Points on a hilly landscape, in no order, each with its height.
A ball rolls from a point to whichever of its 4 nearest points has the largest drop for the distance, and stops where none of them is lower. Distance is the straight distance between rows; heights are no part of it.
ged: [ -4 -13  -3 -48 -11   0 -20  21  -5  14  -8 -11   4  -3  11  -1 -10  -1
 -10  29  -1  -1   9  12 -16 -15 -19 -14  12  12  19  -1   6  -7   7  20
 -15 -14  -7 -26  16  18   6  -8  54   3 -11   7 -23]  height 595
gik: [  2  -2   8  17  -2   4  -4 -10   2   8  -9   0   5 -12 -11   6  -5   7
  -2  -7   4 -18  -8 -14  14  -7  14   3  -3 -10  -8   4   1   7  -4   3
   4  16 -16  -3  -2  -9  -1  -8 -23  18   6 -18   5]  height 345
kif: [  5   2  10  10  -8   1  -2 -10 -12  15 -10 -11   4 -15 -12   9 -12  10
  -3  -2  -4 -26  -9 -19  21  -2  26  -2  -5 -14  -9  14   2   3  -6   0
   0  19 -15  -1   5  -5   7  -6 -34  16   6 -22   2]  height 397
bak: [  4  -5  -2 -10  10   8   3  -4  -3   1  -2   6  -4  -4   0   5  -7   9
 -12   6  -5  10  -8  -4 -12   3  -8  -3  -2   7  14  -5   4  -6   5   8
 -10  -9  -4   3   2  10   0   5  12  -1 -11  15  -5]  height 431
bor: [  3  -3  -1 -20   2   3 -12  -3  -2   2  -7   4   3   1   2   2  -9  -2
 -16   4  -7  13  -1   2 -20 -12 -13  -5  -2   5   8 -17   2  -9   1  10
 -15 -18   1  -1   8   7  -1   7  23  -3 -17  17  -2]  height 451
Fidi: [ -6   2  -3  11   5 -17   1   9  -3  -4   4   3   1   8   5  -7  22  -7
   0   1   0   9   5  -2 -10   0 -25  -6   4   1  -3  -3  -8  16  13  -2
   8  -1  22  15   0   6  -9  10   6 -12 -16  10  -2]  height 790
batam: [  0 -13  -2 -41  -5   3 -12  10   0   9  -8  -8   6   1  14  -2 -10   4
 -10  34  -5   0   8  13 -18 -18  -9 -19  11  15  17   0   6   2  11  18
 -17 -16  -3 -17  17  11   0  -6  49  -2 -14  11 -14]  height 579
redu: [ -9   4   7  17   3   8  -1   0   0   3   1   2  -6  -4 -12  -5   1  -6
   3  -5   6  -5   1  -5   4  -6   4   6   2 -15 -11  -3  -9   7 -21  -7
  13  13  -6   6  -8  -2  -1   0 -10  12   5 -18   0]  height 86
nirif: [ -2  -8 -12 -17  -2 -11  -9  16  -2  -2  -5  -4   3   0  10 -13   9 -15
  -9  -2   1  27   4  18 -25  -5 -30  -8  -8   2   6 -18  -7  -6   7   5
 -14 -16   7  -1  13  12  -3   6  36 -17 -11  17  -4]  height 618
zap: [  8  -5  -3  -6   1  -1  -1 -11 -10   1  -4 -16  11 -16  -4   4 -23  15
   5   7 -16 -34  -7 -25  29  -2  35   2   4 -11 -14  20   3  -1   0  -2
  -4  16 -23 -13   2 -14   9  -6 -31  25  13 -12 -11]  height 294
vus: [ 18  -7   7 -42   6  14 -17  -3 -13   5  -4 -18  -2   7   0   7 -24  30
  -2  25   0 -10   7  -2   0 -12  15  -2  16 -13   9   8   4 -14   6  11
  -7  -9 -17 -17  12 -14  14   3  10  32   0  14 -20]  height 530
kela: [ -3 -13   2  -2   0   2  -5 -10   0   7 -10  -7  12  -7  -3   4 -19  13
  -5   4 -10 -26 -11 -23  14   4  30   1   8  -2 -11  18   5  -4   0  -9
  -7  12 -29 -16   4  -9  12  -8 -16  25  14  -5 -10]  height 295
Miv: [  1  13  13  17  -9   8   3 -18 -12   3  10  -5   1  -7 -23  12  -1   3
  15 -13 -13 -21  -6  -2  24  -1  29   4  -2  -7 -16   0  -1  -2 -12  -6
   8  13  -8   4  -5  -1   1  -2 -43  19  14 -24   5]  height 319
pota: [ -7  13   3  38  -4   2  21 -19   1 -12  11   2  11   8 -19  -2  -1  -2
  26 -19  -6 -12  -8   2  35   3  35   7  -8 -13 -19  10   2  -4  -4 -11
  16  17   9  18  -1  -7   2 -11 -46  -5  18 -15   2]  height 427
Pupag: [ 12  -9   2 -33   7  17  -8  -3  -5   1  -4 -12   5  -1  10   1 -22  11
  -5   8  -5  -3  10  -7   3 -13  14  -3   9  -6   9  18   0   1   9   5
 -11  -5 -13 -14  13 -10   5   0  17  20   3  21  -6]  height 508
Fuzag: [  5 -15   2 -12  -4  11 -11 -12  -5   4  -5 -14   9 -10  -5   9 -21  13
  -1   5 -11 -27  -8 -27  13   6  40   2   8   3  -9  10   9  -9  -3  -4
  -6   6 -36 -18   4 -14   9   3 -24  34  18 -10 -19]  height 293
Vulod: [  3  -2  -3  -4  13   9   0  -3   4   5  -6  -4   4   0  -7   3  -8   7
 -16   2   8 -13   6 -16   9   5   8   7   8  -7   1   7  -1   4  -7   2
   5   8 -23  -1  -4  -2  10  -3  -6   9   2  -4  -1]  height 362
Daga: [-15  13   2  33  -1  10  12 -14   2  -6   4   3   5   8 -17   0   0 -13
  15 -15  -7 -12  -4   9  20  -1  26  -1  -3  -4 -14   9  -1  -4  -8 -12
  11  16   6   4  -7  -6   4   0 -38   2  16 -21  -1]  height 343
Rafaz: [  0  -3   3   3   3   3   5  -1   7   8 -15  -2   7   3 -10  -3  -2   5
 -16   0   2 -19  -1 -19   8  -1  14   8   4  -5  -2   7   0  -1  -7   3
  -1  13 -25  -2   2  -1  10 -11 -16  13   0 -10   0]  height 438
zuvo: [ 14 -11   5 -42   1  17 -11   1  -4   3   0 -21  -3   4   8   8 -24  21
  -1  18   0 -13   4  -4   9 -10  16  -6   7  -9  14  16   2  -1   6   8
  -9  -9  -8 -20  12  -4   5   0  19  20   4  21 -10]  height 568
Sog: [  1 -17  -3 -44  -7  -4 -18  26   0  10 -13 -13   6 -10  16  -6  -6  -2
 -12  34   4   2  13  13 -15 -15 -25 -11   8   4  14   4   5 -13  14  18
 -16 -23  -6 -27  24  14  14 -13  61  -4  -8  10 -17]  height 649
nenu: [ 11  -2  -6  -3  12   2  -4   1   0  -1   5  -1  -3   8  -5   2   1  12
  -7   0  -2   3   5 -10   6   8 -13   6   2  -8  15   3   2  -6  -4  -5
  -4  -1  -4   3  -2  13  -2   3  -1  -2  -9   8  -3]  height 328
duv: [ -3  25 -10  40 -16  -2  25  -7   0 -12   9  18  -1  11 -19 -11   7 -13
  15 -38   6   8  -9  13  14   2  14  17 -21  -4 -14   8  10  10 -14  -2
  18  10  14  25 -17 -14   2   3 -47 -14   6 -22  12]  height 603
sozad: [ -5  12   6  19  -5 -15  13   2   2 -13  11  17 -16   8   4  -1  20 -20
   5  -5  -1  17   1  14  -1  14 -29  14 -10  13  -8 -10  -8   8   8  -5
  11   0  25  21 -21  -4  -9  11   1 -17  -8  -5  22]  height 247
balok: [-10   6   1  21  -2 -17 -12  21   2  -3  -1  12 -20   1   5  -7  35 -20
   5 -22  14  23  -4  28 -20   6 -42  -1   1  21  -4 -23 -17  -2   6   3
   0  -9  33  14  -3   8 -17  10  19 -40 -18  18  21]  height 650
bosal: [ -6 -28  -7 -43  -7   2 -23  18  -7  16 -25 -17  -3 -14  14   7 -15   9
  -2  32   2   3   7   3 -12 -17 -22 -15  13   4  15  -6   5  -9  12  28
  -7 -28  -9 -30  24   9  15  -5  54  10 -19  20 -22]  height 673
nozot: [ -4   0   9  10  10  -1   3   0   2  -4   9  -2  -7  -3   4  -8  13  -2
   9   2   6  -1   3  -9   3   8  -3   3   0 -12   1   1  -3   2  -9  -8
  11   9   5   4  -6   5 -10   4   0   2   0   1   0]  height 155
dev: [ -1  14   4  39  -2   0  22 -13   2  -7   7   9  11  10 -23   1  -2  -5
  22 -26  -8  -6  -3  -2  24   0  29   7 -17 -14 -17  14   5   1  -3  -6
  16  18  14  22 -11 -13   2 -13 -48  -4  18 -14  10]  height 492
zon: [ -5  -3 -15 -14   4  -9 -11  15  -3   1  -2   1  -5   0   6  -5   6 -10
  -7   0  -3  18  -8   9 -29   1 -23  -2  -7   3   3 -21  -6  -7   4   2
 -13 -21   0   3   4   8  -3  10  28 -14 -18  13  -4]  height 570
susez: [ -2   2  -9   2  -2 -20 -14  26   7   3  -2   5  -4  -3  13  -8  31  -7
 -15  -7  10  29   4  16 -16  10 -28 -15  -2  22   9 -13  -7   7   7  -2
 -14 -14  16   3   4  13 -13  12  17 -37 -11  14   1]  height 620
Talen: [ -3   3  -9   0  -3 -20  -5  20   7   2   3  -1  -6   3   9  -8  28  -6
  -6   2   5  17   2   8 -15   0 -31  -5  -8  15   2 -14  -2  14  13  -8
  -3  -1  22   9   1  12 -14  13  18 -33 -19  10   3]  height 622
ninad: [ -2  -7   4   3  -1   4   3  -8  -3   4 -12  -3  13  -9  -4   4 -16  13
  -5  -2  -6 -31 -11 -17  20  -4  22   0   1  -3  -7  15   6   3  -3   2
  -1  16 -24  -4   5 -11   1  -5 -26  19  10 -11  -6]  height 342
Fotab: [ -1  -9  -3 -40  -5  14 -16  -3  -8  12  -4 -14   2  -1  12  -4 -12  10
   1  25 -11 -10  -4   2  -4 -12   8 -20   7   3  26   7   4  -9  12   6
 -16 -17  -7 -21  19   7   0  -1  33  13  -5  15 -17]  height 538
Zale: [ -4  19  -1  24  -5 -20  13   0   8 -15  12  20 -12  16  -9  -1  25 -15
  11 -15   9  18   1  19   2  22 -25  12 -11   7  -6  -6  -8   3   0  -5
  16  -7  23  19 -26   4 -12  -4   2 -20  -2 -11  18]  height 288
Zivam: [ -8  20 -10  39  -3  -3  21 -10   3  -6  11  14   1  10  -2  -5  14 -12
   8 -20   5   2  -4  11  11   7  11   7  -9  -1 -13   0   4   1 -13  -7
  20  18   9  12  -9 -11   0  -8 -25 -23   9 -24  16]  height 270
pime: [ -7  15  -2  27  -3 -14  -1   9   6 -12  13  15 -25  14  -6  -9  24 -22
   8 -13   0  21  -4  22 -15  13 -41  13  -7  15  -9  -9 -13   0  10 -10
  10  -3  27  25 -24   6 -12   9   3 -26  -3  -7  20]  height 307
menum: [  4  -7   2  -4   2   7   3  -7   2   8  -7  -5   8  -4  -7   6 -19   4
 -14   4  -7 -29  -2 -22  13   5  22  -4  12   6  -9  11   2  -5   6  -5
  -7  11 -28  -8  -1  -6  15 -10 -18  23   8  -1  -7]  height 289
rulok: [ -8   9  -2  28   1  11  16   0   4  -2   5  10   2   8  10  -1  17 -16
   1 -10   7  -4  -6  -1   4   6   7   4  -5   2  -8   3  -8   5 -10 -11
  23  11   9   6  -4  -7  -1  -7 -12 -17  13 -18  15]  height 138
vap: [ -9   8   2  24   5   5  18  -2   9  -4  14   7   2   5   8   1  13 -16
  12  -8   7   6   1  -3  -3  14   4   2  -2   8  -8   2  -7   5  -7 -11
  21  11   5   7  -7  -6  -2  -4  -9 -15  16 -16   8]  height 121
boze: [  1   0   2   6  17 -10   4   0   3  -6   7  -3  -6   8   0  -5  12   6
   3   3  -1   9   4  -8  -1  11 -12  -3   2  -7   8  -2  -7  -3  -5  -4
   1   2   5   8  -8  12 -12   2   2   3  -6  10  -5]  height 398
Zove: [ 13  -7   0 -15  14  15  12  -1  -2   3  -6  -1  -3   1  -4   7 -14   3
 -14   2   1  -6   3 -12   4   6  10   6   9  -1   8   7  -1   4   2  -1
  -8  -4 -14  -2  -1  -1   4  -3   3   8   4   8   0]  height 425
Renul: [ -4   3   1  11  -6 -24 -10  27   5   1  -1   3  -6  -4   8  -7  37  -6
 -12 -13  14  25   4  18 -11   3 -35  -2  -2  28   3 -22 -11   0  11  -2
  -7 -12  29  13  -3   2 -18   8  18 -42 -21  16  20]  height 726
pusor: [ 13 -10   5 -19   9  12   3  -8  -3   3  -5  -1  -5 -13   4   7 -17  10
 -15   4 -10   0   4  -5  -3  -1   0   1   3   5  14   5   9   7  13   2
 -16  -5  -5  -6  13  12   1   4   6   5   1  21   3]  height 559
nog: [ -5  -4  -5  -4   8 -13  -1   7  -2   4   6   3 -10   7   0 -13   5   2
  -2   4  -7  10  -1   3  -8   6 -18 -11   2   0   5  -8  -6  -5   3   1
  -7  -9  11  13  -5   7  -6   7   8 -10 -17  17 -10]  height 480
kalo: [  4  -7   0 -10   7  12  -3  -2   5  10  -8  -3   7  -1   3   2 -14   8
 -14   0  -5 -17  -1 -17   6   6  24   0  17   1  -4  13   1  -5  -1  -3
  -8   5 -29 -12   2  -8  12  -4  -9  22  10   6 -14]  height 240
Lagar: [-10  11   1  25   0  -6  21  -6  11  -9  14  20  -6   3   3  11  24 -12
   7  -4   0  13   4   3   2  17 -20  10  -7  13 -11  -4  -2  -1  -1  -7
  16   4  16  11 -21  -5 -10  -3   1 -15   2 -12  14]  height 210
demal: [  5   1   5   4  18  -1  -6   5   3   2   5  -5  -9   0  -8 -10   2   4
   0   2   3   0   7  -9   1   7  -6   3  -2 -12   8   4  -1  -6 -13  -8
   7   0  -2   9 -10   8  -9  -2  -7   2  -1   0  -3]  height 199
Sena: [ 17 -18   3 -37   5  14 -19  -7  -6  12 -16 -15   3   1   5  13 -35  35
  -4  25   6 -10   7 -10   3 -13  28   1  11  -7  13   3   0 -12   5   8
  -7   0 -23 -13   8 -22  18  -2   3  35   8  16 -14]  height 605
doki: [ 15 -15   7 -29   1  12 -12  -4  -1   3  -5 -17   7  -4  -1  11 -29  17
  -6  12   4 -10   8  -8   0  -9  22   3  19  -4   1  12   9   4   3   1
  -9  -5 -22 -20  10 -13  13   1   5  33   5  19 -13]  height 380
vuz: [ -8   7  11  24  -3   8   1  -6  -1   4   2   3  -5   0 -15   5  -5 -12
  14  -3   5 -10  -2  -2   5  -6  17   2   2 -13  -7  -2  -5  -2 -19  -8
  13  11 -12  -1   1  -5   3   0 -26  12   7 -24  -1]  height 239
vizub: [ 14 -17   4 -27  -6  16 -18 -14 -10   2 -10 -14  15 -15  -1   9 -31  25
   1  20 -11 -21   1 -20   1  -5  38   5   2 -12  -8   4  12  -2  -3  -1
 -13  13 -30 -16   5 -20  25   4 -11  44  24  -7  -8]  height 322
suzem: [ -6   3   3   8   2 -19   4   6  -1  -8   6   6   4   5   1   0  27  -5
   0   3  -4   9   6   2 -11  -5 -20   2   2   2  -1   0  -4  12   6  -4
   9   2  25  13  -6  -1 -11   8   8  -9 -14   4   4]  height 760
Tuseb: [  5  -5  -3 -29  -2  -1 -12  -5   1  -3  -8  -6   4   2  12   4 -17   5
 -13  19  -9   3   5   5 -13 -20  -8 -14   9  11  20  -5   5   1  12  16
 -18 -15   3 -17  13   8  -4   3  35  -2 -19  12   2]  height 524
vefog: [ -7   5   7  25   1  14  11  -1  10  -6   7  -2   6   3   9  -4  12 -14
  10  -4   2   1   4  -1   3   6   6   7  -5   0  -8  -1  -3  13 -14 -12
  22  14  -1   3   0   0  -1  -9 -12  -8  11 -12   1]  height 71
tabe: [ -4   9   2  13  -3 -17  -4  17   0  -5   2  12 -15   0   8  -4  35 -14
   5 -12  10  16   0  23 -15   2 -36   8  -9  19  -6 -20  -1  11  13  -7
   6 -10  27  15  -7   9 -13  17  12 -35 -15  13  26]  height 633
rino: [ -6   2   8  11   7   8  -6  -4   3   5  -5  -1   0  -9 -12  -3  -3   6
   0  -3   8 -14   1 -10   4  -4   7   5   1 -20  -7  -1  -2   5 -19  -2
   2   8 -17   5  -2  -2   3  -3 -18  14  -2 -12   6]  height 304
piv: [ -8  15  -5  41  -3  -8  22 -11   6  -6   6  15   2  15  -7  -1   5 -10
  16 -25   2  -3  -6   6  16  -4  20   1 -17  -6 -15   5   9   4 -10  -3
  18  16  13  14 -13 -13  -1  -3 -33 -11   9 -21  14]  height 571
veref: [ -9 -15   1 -45  -9   8 -18   3  -7  10  -5 -16   1  -4  10   3 -11  11
  -1  27  -8   0  -3   7 -15 -12  -6 -20   9  10  23   0   1  -9  12  18
 -16 -25 -10 -26  15   6   7  -1  37  10 -13  13 -21]  height 563
Gosof: [  0  -3   2   6  -2  -3   4  -8   0  10 -10  -4   6  -7  -2   5  -9  13
 -11  -6  -4 -25  -9 -18  16  -4  21  -3   6  -5   0   9   2   3  -6   5
   1   9 -21  -7   0   0   3  -9 -18  15   4 -10   0]  height 407
vud: [  1  22  -2  41  -8 -15  19  -9  11 -17  16  14  -7   6  -9 -17  14 -18
  19 -33  17  20 -15  13   3  10  -4  16 -12  -5  -8   2   1  10 -20  -1
  18   5  19  11 -22  -2 -11  -1 -35 -20  14 -19  30]  height 420
dabam: [  3  24   0  43  -8   3  30 -13   2  -1  13  16   7   7 -25  -8   3  -8
  20 -49   1  -4  -6   2  24   4  21  10 -24 -10 -14  11   8   8 -13  -5
  14  18  16  28 -16 -18   0  -6 -60  -8  12 -15  10]  height 552
midu: [ 12  -8  -3 -19  14  12   7   3  -2   3   0  -4  -6   1   2   4  -4  10
 -13   1  -6   0  -4 -13   2   7  -9   4   1  -1  13   1   5  -3   4  -4
  -6  -9 -12   3  -4  14   7   1   4  12  -3  10  -3]  height 509
zozo: [ -1 -20  -2 -45  -5  13 -20   1 -16  18  -5 -16  -2  -5  10   3 -21  19
   5  28  -5   0  -4   2  -6  -9  -1 -18   1   8  27   2  12 -13  11  17
 -17 -14 -12 -25  17   0   3  -4  40  14  -9  12 -18]  height 593
Bolo: [  3  -6  -1  -6  16  -3   1   3  -5   1   6   4  -7   1  -2  -1   5  10
  -1  -1  -1  12  -2 -11  -8  11 -15  -2   2  -4  15  -7  -2  -6   1   0
  -9  -9   3   5  -3  12  -5   5   0  -1 -12  13  -7]  height 395
dit: [ -5  22  -3  43  -8  -4  32 -21   3  -8   5  15   5   5 -16  -6   4  -8
  19 -29   0   1  -2   3  21  -2  23  13 -12  -9 -15   7  14  13  -8  -5
  18  10  17  20 -13 -15   0 -11 -49 -12  12 -17   8]  height 609
Bepib: [  6 -14  -2 -48  -2  18 -17   0 -18  12  -3 -18  -6   2  11   4 -23  24
  -3  32  -5  -5  -3   1  -5 -13   5 -14   5  -6  19   3   6 -11  14   8
 -18 -13 -12 -18  17  -1   7   5  23  12  -5  11 -16]  height 566
muvug: [ 18 -17   3 -32  -9  12 -17 -12 -14   0 -16 -11  16 -18  -2  15 -36  25
  -5  20 -10 -31  -3 -25   1  -2  43   8   4 -10  -8   2  15   3  -5   3
 -13  15 -32 -19   8 -21  29   4 -14  41  24 -11  -8]  height 359
beg: [-11  12  -5  27   3  -6  23  -4  12 -10  15  11   0   9   5   3  20 -10
  10 -12   3  13  -1   4   6  18  -3   8  -4   1  -5   1  -2   0 -11  -7
  16  10  12   2 -20  -1  -5  -8 -10 -13   6 -19  13]  height 179
niz: [  7 -13   5 -23  -2  11  -3  -9   0  -1  -2  -1   0  -4  10   7 -14   4
 -16  15 -10   2   1   1 -12 -13   5  -8   8   3  17  -2   6   2  15  15
 -14  -9   4  -7  16   9  -2   3  22   5 -11  20  -5]  height 463
Salu: [-17  14  -1  35   2   2  19 -10   5  -7   5   6   2   9  -5  -6   2 -13
  12 -18   0  -9   1   1  22   1  20  -1  -6   0 -20   2   2  -3  -2 -10
  20  20   9  15  -3 -11   2  -5 -40 -11  11 -22   0]  height 490
Bas: [ 13  -3 -13 -37  -6   2 -11  19   4  -2 -12  -4   8   0  11   1  -3  -6
 -16  25   6   8  15  17 -20 -13 -25  -6  -5  13  17 -14 -10 -13   9  10
 -21 -14   4 -17  17  15  -2  -6  45 -16 -19  13  -6]  height 630
fod: [  5  -6  -7 -25  -2  -2  -6   6   6  -8 -10   5   7  -4  10   1 -10  -5
 -13   9  -3  14   9   9 -23 -10 -17  -8  -5   5   8 -21  -4  -7   9  11
 -23 -19   6  -8   9  15  -4   1  31 -18 -17  11   1]  height 526
vipa: [  4 -12   5 -32   2  10 -11  -6  -1   2  -1  -7   5  -8  15   6 -18  15
  -5  16  -9  -6   4  -5  -6 -11   6 -12   9   7  17  10   9   1  14   3
 -16 -13  -5 -14  15   6  -1   0  27   6  -7  20  -8]  height 500
fabas: [-12   4   7  26  -6 -23 -10  21   4  -8   2  14 -23   3   3  -9  33 -21
  10 -19  12  25  -5  28 -17  11 -37   0  -6  21  -4 -24  -8   3  14  -7
   5  -8  30  20  -6   6 -17  15  16 -38  -9  13  26]  height 512
rusez: [ 11 -12   5 -20   5  13  -6  -5  -2   1   2  -5   5  -5  14   7 -16   9
  -9  16  -4  -5   9  -5  -4 -12   0  -1   2  -1  13  10   5   8  14   5
  -8  -5  -7 -11  14   8  -3   5  20  13  -3  22  -2]  height 541
zofeg: [ -4   4  11  17  -4  12   1  -4  -9  11   0  -3   1  -8 -17   3  -8   3
   6  -5   0 -14  -3  -8  15   0  15   2   5 -15  -8   0   2   2 -15  -8
  11  10  -9   1  -3  -5   4  -3 -30  15   5 -23   3]  height 259
forav: [ -6  16  -8  37   0 -21  20  -7  14 -17  14  12  -7  15   1   6  22  -7
  13 -19  15  16   0  11   8  23 -21  10  -6   5  -8  -5  -6  -4  -9   1
  16   5  24  10 -27  -5 -15  -8  -8 -19   4 -16  20]  height 296
nutig: [  8 -22   7 -15  -4  17 -19 -11   1   6  -5 -17  12 -12  -5   9 -26  19
   1  14  -3 -17   3 -15   4   0  30   3  10  -2   0   4   5  -9  -5  -1
 -11   3 -25 -19   7 -15  23   6  -4  40  21   3 -14]  height 503
meb: [-16  11  -2  28   3   8  11  -6   4 -11  10   5   0  11   0  -1  12 -19
  13  -8   1  -6  -5   2   6   2  14  -1  -2   0 -18  -1   2   3 -12 -15
  18  19   7   3  -4  -5   2  -2 -23  -7  15 -20  -3]  height 191
boli: [ -4  23  -9  40  -8  -4  18  -7  10 -10  10  12  -2  11  -7  -3   8 -10
   8 -29  13  10  -6   6  15   9   7  12 -13  -2  -9  -4   1   4 -13  -7
  23   9  17  12 -17  -9  -6  -6 -23 -21  14 -20  24]  height 356
Ziza: [ 12  -1   0   1  16   6   2   5  -3   8  -6  -6  -5   1 -11  -1  -8   7
  -9  -1   5 -10   2  -9   5   5   0  10   6 -12   4   2  -1  -3  -5   5
  -1   1 -13  -1  -8   4   1   1  -5   5  -5  -3   1]  height 311
Los: [  0   9  12  25  -1  11   7 -19  -8  -1  12  -2   5  -1 -16  -1  -8   1
  23 -11 -12 -19  -7   3  28   0  33   4  -9 -13 -16   1   4  -5  -5 -14
   9   9   1   6  -7  -2   6  -5 -50  10  18 -25   1]  height 360
tef: [  2  -9   4 -18   9  22  -5   0   6   5  -5  -8  10  -9   0   7 -21  10
  -6   9  -5 -19   7 -14   2  -1  23   5  15   4  -2  16   3   3   3  -1
  -7   3 -27 -10   1 -10  15   0   3  27  14  19 -14]  height 269
neme: [  1  -1   6  12   6  -8   8   6   3  -8  12   3  -3   1   2  -7  13  -2
   3   3   0   3   6 -10  -2   3 -15   1   0  -9   5  -4  -3   3   1  -9
  17   5  14  13  -4   7 -11  -3   4   0  -7   5   2]  height 511
Defof: [ -5  -3 -13 -21   0  -7 -11   5  -1  -2  -8   1   1  -1   2   0  -5 -11
 -16   8  -5  18  -2   8 -24 -10 -18  -5  -4   3   8  -9  -1  -3   5  13
 -17 -19  -1   1  11   9  -4   7  23 -13 -13  18  -3]  height 494
fuf: [ 20 -13   9 -33  -1  15 -17  -8  -8  12 -19 -15  14  -6   6  16 -32  36
  -3  24  -1 -17   9 -11   7  -7  28  -2  10  -8   7   0   9 -12  -1   6
  -8   9 -29 -21   5  -8  20  -5  -3  39  21   1 -13]  height 442
bileg: [ -8   2  10  19   6   4   8   2   8  -8  10   3   3   0   5  -2  14 -18
  12  -7   8   8   7   2  -1  11  -5  10  -1  -5 -10   6  -6  10  -9 -13
  18  14   8   8  -6  -1  -9   4  -6  -4   7  -9   2]  height 164
seg: [ -6  10   5  10  -3 -18  11   5   2  -4   7  13  -6   2   0  -2  27 -11
  -3  -6   2  14   6   7 -13   0 -31   2  -9   8  -9  -5  -3  20  10  -4
   9  -1  24  14  -7  -1  -8  11  11 -16 -15   0  11]  height 692
Metu: [ -7   4 -10 -10  -6 -19  -8  23   1   5  -3   2  -5   2  11  -5  26 -14
  -9  -4   1  27   4  10 -21   1 -27 -20  -6  19   1 -13 -11   5   8  -3
 -15 -11  12   2   3  11  -7   6  22 -28 -11  11 -10]  height 614
zunul: [  9  -7   6 -19   4   4  -4  -7  -4  -1  -6   6  -1  -3   7   7 -11   6
 -16   9  -9   3   1  -1 -11  -5  -3  -6   4   6  15  -5   0  -5   7   8
 -11 -12   7  -6  13  13   0   8  17   3 -13  19  -2]  height 445
suse: [-15   6   6  27   4  11   4   0  -2   1  10   3  -6   5 -11  -7   1 -14
  10 -11   5  -9  -3  -4   5   0  20   1   2 -10 -13   3  -4   2 -15  -8
  14   9  -1   8  -4  -4   3   1 -25   3  10 -17  -3]  height 261
zik: [ -3  24  -4  38  -2 -21  17  -2   8 -18   9  16 -10  16  -7  -3  23 -12
  12 -13  15  20  -4  22   4  25 -25  14  -5   2  -8   1 -11  -1 -13  -1
  10  -1  19  21 -27  -2 -13  -3 -13 -19   4  -9  21]  height 371
kares: [  1 -26  -2 -47  -8   1 -17  21  -7   8 -13 -19   5 -13  18  -2  -9   0
 -14  30   7  -4   9   5 -17 -16 -26 -15  10  -3  14   2   5 -13  12  28
 -12 -24  -3 -26  27  19  14 -11  63   9 -14  17 -22]  height 636
tane: [ -1   5  11  20   5 -13   8   3   3  -4  13  14  -2   5   3   2  24  -6
   3  -1  -1   7   4  -2  -6   8 -16   1  -4  -4   0  -4  -3  16  -3  -7
  16   4  22  16  -7  -2 -12  10   3  -7  -3  -1   7]  height 687
lunim: [ -7  22  -7  44  -7 -18  18  -8  11 -11  14  18 -11  11  -8  -6  19 -14
  16 -24  19  23 -14  17  10  18 -11  12  -6  -2  -5   4  -8  -1 -18  -4
  14   2  18  15 -21   0 -17 -10 -17 -17   8 -16  26]  height 413
susaz: [ -5  -6 -13 -15  -2 -13 -13  13  -3   0  -5   0  -2  -7  13  -7  24 -12
  -6 -12   6  29  13  17 -21   0 -33 -14  -3   4   2  -9 -12 -11  10   1
 -24 -18  11   0  13  10 -12   1  38 -20 -11  19  -9]  height 621
veni: [  2  -7  -6 -17  -4  12  -7 -12  -8   3  -2 -15  12 -13  -3   5 -23  23
   5  14 -17 -25  -9 -22  13   1  36   6   5  -6 -18  18   7 -10  -2  -9
  -6  10 -31 -18   5 -14  17   4 -27  35  24 -10 -16]  height 151
fesuk: [ -3  -4 -18 -16   0 -17 -11  15   1   5  -2   0  -4  -3   7 -12  12 -13
  -7  -5  -2  22   2  12 -23  -1 -22 -10  -2   7  -2 -12  -8  -2   7  -4
 -16 -18   8  -1   8  13  -5  10  26 -20 -12  19  -8]  height 606
Kire: [  5   2  15   4  -4   1   8 -12 -14  12  -3  -7   3 -14 -15   8 -10   6
   1  -8  -5 -25 -11 -14  25  -9  29   4  -5 -14 -11   8   3   9  -3  -1
   5  17 -19  -2   5  -8   4  -9 -37  23  13 -26   6]  height 493
Mave: [ -3  -3 -14 -16   4  -6  -2   8   0   4  -8   2  -4   0   3  -6  -1  -1
   0   0  -6  16  -4  -2 -20   3 -17  -3  -2  -1   7 -16  -6  -6   5   8
  -8 -17   4   8   4   9  -5  12  16  -8 -18  15 -13]  height 550
ref: [  3  -8  -6 -35  -8   1 -22  16   2  -1 -10   0   5   2  11  -1  -9  -5
 -13  26  -1   5  11  15 -15 -19 -13 -14   9  18  21  -4   1  -3  12  13
 -19 -17  -4 -20  15  17  -5  -8  43  -7 -13  11  -8]  height 615
mezi: [  0  11   1  17  -2 -16   3  17   2  -8   4  12  -7   4   8  -1  29  -9
  -4  -8   3  18  -2  11 -17   2 -31   2  -5  11 -12 -19  -3  17  12  -4
  12  -1  27  14 -12   5  -9  12  10 -24 -18   3  19]  height 654
varor: [  2  20  -8  41 -11 -16  17 -14  13 -15  12  14  -7   8  -1 -14  16 -11
  20 -29  18  16  -7  13   9  14   1  15 -13  -4 -13   3   2   5 -21  -6
  23  12  16  18 -13  -7  -9  -2 -26 -22  13 -21  26]  height 408

Two balls start at each pair of points below. Name the first point that both come to, or write -.
bosal and nirif: bak
Bepib and bor: bak
seg and pime: sozad
susez and Talen: fesuk

Where does a ball stop that starts at each point below?
Zale: vefog
Bas: nozot
Renul: nozot
Metu: nozot
zik: vefog
Mave: nozot
lunim: vefog
